A landscape with many valleys, sampled at points; each row gives a point and its height.
From any point a ball rolls to the lowest of the 5 points nearest to it. It stops when none of these is lower. Distance is the straight distance between rows; heights are no part of it.
J_752 (h 2.83): [ 34  36 -48  23 -17  49  36  -2  51  -3 -61 -22  26  15]
J_714 (h 0.92): [  2 -16  41  37  15   5   0  -9 -34  32  50   5   0 -14]
J_68 (h 2.68): [ 25 -52  57  17 -58 -20  -3  33 -42 -13  27 -20 -44  35]
J_988 (h 3.47): [ 35  -1 -51 -12 -23   3 -18  48  38 -26 -26 -48  91   7]
J_161 (h 1.26): [-14 -39  70  36 -46  28  -3  43 -19 -27  32 -21 -47  14]
J_572 (h 3.99): [ 46  -7  -9 -15 -13 -46 -15   8 -32  24  26  -1  43  12]
J_993 (h 3.09): [ 40   7 -51  13 -27  32  28  21  54 -19 -44 -44  56  23]
J_26 (h 3.95): [-26  48  -7 -28  32   4  -4 -23  10 -17 -59  22 -37 -17]
J_14 (h 2.82): [-68 -21 -24  15 -44  20  12 -38  11 -62  45  12 -77 -33]
J_690 (h 2.03): [  5  66 -18   7  27  35  -1 -15  28   6 -55  14   4 -10]
J_180 (h 3.43): [ 24  10 -34 -12   7 -17 -21  17  16  16   7  -9  77   2]
J_505 (h 4.32): [ 20   4 -29  20  13  -8 -26  11  -4  27  32  -8  78 -27]
J_541 (h 4.43): [ -7   2  15 -13  32 -21  -5 -13 -10  31   1  22   4  -1]
J_661 (h 4.01): [ 35  -2 -15 -32  -9 -40  -9  18   3  17   0   3  57  19]
J_490 (h 3.41): [ 12  21  -5 -38  14 -28   7  12  12  22 -42  18  19  27]
J_251 (h 3.03): [ 27  23 -49  21 -12  38  20  15  60  -5 -45 -35  55  11]
J_177 (h 1.25): [-51 -51  20  19 -31  13  29  -8  -1 -33  36   0 -76   2]
J_433 (h 1.74): [-31 -53  34  -3 -11 -10  15  -5 -11 -14  31   7 -63   1]
J_8 (h 1.02): [-61 -35  -5 -11  -6  -4  22 -30  -2 -36  23  12 -78 -13]
J_696 (h 2.47): [ 26  25 -24 -15   8  -7   0  23  31  20 -25   4  51  16]
J_624 (h 2.73): [ 36 -40  32  -3 -41 -44  -6  10 -53   4  34  -5 -16  29]
J_680 (h 0.67): [ 31  -7  -4   5   4 -22 -15   1 -29  34  35  -1  47  -1]
J_355 (h 4.21): [ 26 -37  46  18 -16 -25  -6   9 -46  22  38 -13  -7  16]
J_62 (h 0.65): [-23  13   6 -41  31 -14   2 -17   0   1 -27  29 -33   2]
J_577 (h 3.64): [ 22   8 -46  -1  11  -9 -33  24  13   7  19 -24  91 -17]
J_703 (h 0.70): [-25  13   1 -56  23 -20   6 -11  10 -11 -43  26 -39  14]
J_678 (h 0.55): [-47 -38  47  32 -41  49  13  23   0 -42  35 -16 -55   2]
J_975 (h 3.44): [-11 -36  60  25 -16  12   5  -1 -27   4  36  -9 -35  -1]
J_519 (h 3.86): [ 46 -33  40  21 -42 -30 -12   8 -57   8  43  -7  -9  20]
J_962 (h 2.12): [ -9 -49  51  18 -24  -8   6   9 -25  -6  27  -9 -53   8]
J_181 (h 1.64): [-44 -54  14 -22 -11 -26  24 -12 -12 -20  21  15 -69   6]
J_360 (h 1.92): [-70 -27 -34 -12 -35 -10  19 -46  16 -57  30  19 -73 -21]
J_480 (h 0.57): [  6  20   2  -1  34  -8  -5  -7  -2  36   7  19  30 -12]
J_44 (h 3.79): [ 23  -9 -57 -11 -17   2 -40  50  11 -39  -5 -69  90 -11]
J_853 (h 3.33): [  5  13   7  16  37   4  -9 -10 -15  40  21  11  34 -19]
J_449 (h 2.81): [ -2  -9  14 -33  27 -35  -2  -7 -14  20   0  21 -12  14]
J_134 (h 6.23): [-66  -1 -10 -41  14 -17  -5 -30   7 -44 -16  19 -68 -23]
J_592 (h 1.81): [-60 -33   6  22 -40  31  26 -23   9 -51  38   4 -76 -15]
J_931 (h 2.54): [ 10  82 -16  10  18  43  -1 -24  24 -13 -74   8 -13 -12]
J_201 (h 4.35): [ 32  -2 -18  27   3  -9 -30   6 -28  28  56 -13  77 -16]
J_167 (h 3.80): [  4  27 -24  20  35   8 -15   8   1  28  22  -3  67 -29]
J_618 (h 2.94): [ 23 -43  62  18 -47 -11  -9  20 -47  -7  29 -19 -31  23]
J_317 (h 2.44): [ 35  38 -26  -4  -5  30  35  -1  42   5 -70   0  11  32]
J_907 (h 2.67): [  3  46 -17   5  43  18  -3  -2  18  29 -17  19  31 -19]
J_744 (h 4.36): [-28  59  -5 -18  44  12 -19 -34   5 -10 -50  21 -25 -30]
J_75 (h 0.59): [ 14  47 -21 -11  20  20   8   1  35  19 -52  10  18  16]
J_595 (h 6.45): [-28 -14  29   5  24  -1   7 -20 -20  16  20  16 -37 -16]
J_741 (h 3.34): [-23  -5  10 -26  33 -18   4 -11  -7  18  -2  21 -24   7]
J_709 (h 2.23): [-17 -29  15 -43  19 -41  11  -1  -5  11 -16  28 -36  17]
J_321 (h 2.40): [ 14  63 -18  -7  15  35  15 -18  29  -1 -73   9  -5   5]
J_206 (h 4.69): [-38  24   6 -19  43   2  -5 -30  -4   2 -17  28 -38 -24]
J_951 (h 5.53): [ 27 -26  45  30 -13  -7  -9   7 -46  28  42  -8  -3   7]
J_324 (h 2.57): [ 30  70 -42  35   0  63  15 -24  39  -8 -64  -7   8  -7]
J_918 (h 3.26): [ 17  37 -37  13  17  32  -1  20  49  11 -26 -17  64   1]
J_930 (h 4.86): [-65   4   3 -14  22   4 -10 -44  -7 -33   4  21 -64 -41]
J_37 (h 3.16): [ 26  19 -42   0  13   0 -13  33  31   8  -6 -16  77  -4]
J_439 (h 3.27): [ 35  10 -36 -22  -7 -15 -18  33  23  -3 -10 -16  80  15]
J_789 (h 5.77): [ 18 -26  58  44 -17  18  -7   6 -45  15  42 -10  -7  -6]
J_708 (h 2.14): [  0 -47  32 -10 -11 -41  14   3 -30  11  19   7 -30  18]

Call two points neighbours if one is among the 5 nearest of the other. Go from one point of each pair to the other, from neighbour to neighbour, staying as low as possible. Name the highest point that can't be avoided.
J_62, J_8 | J_709
J_678, J_8 | J_177
J_8, J_75 | J_490
J_480, J_75 | J_907

Where does a ball stop that starts at each point below?
J_505 | J_480
J_988 | J_75
J_324 | J_75
J_661 | J_480
J_752 | J_75
J_201 | J_480
J_572 | J_480
J_251 | J_75
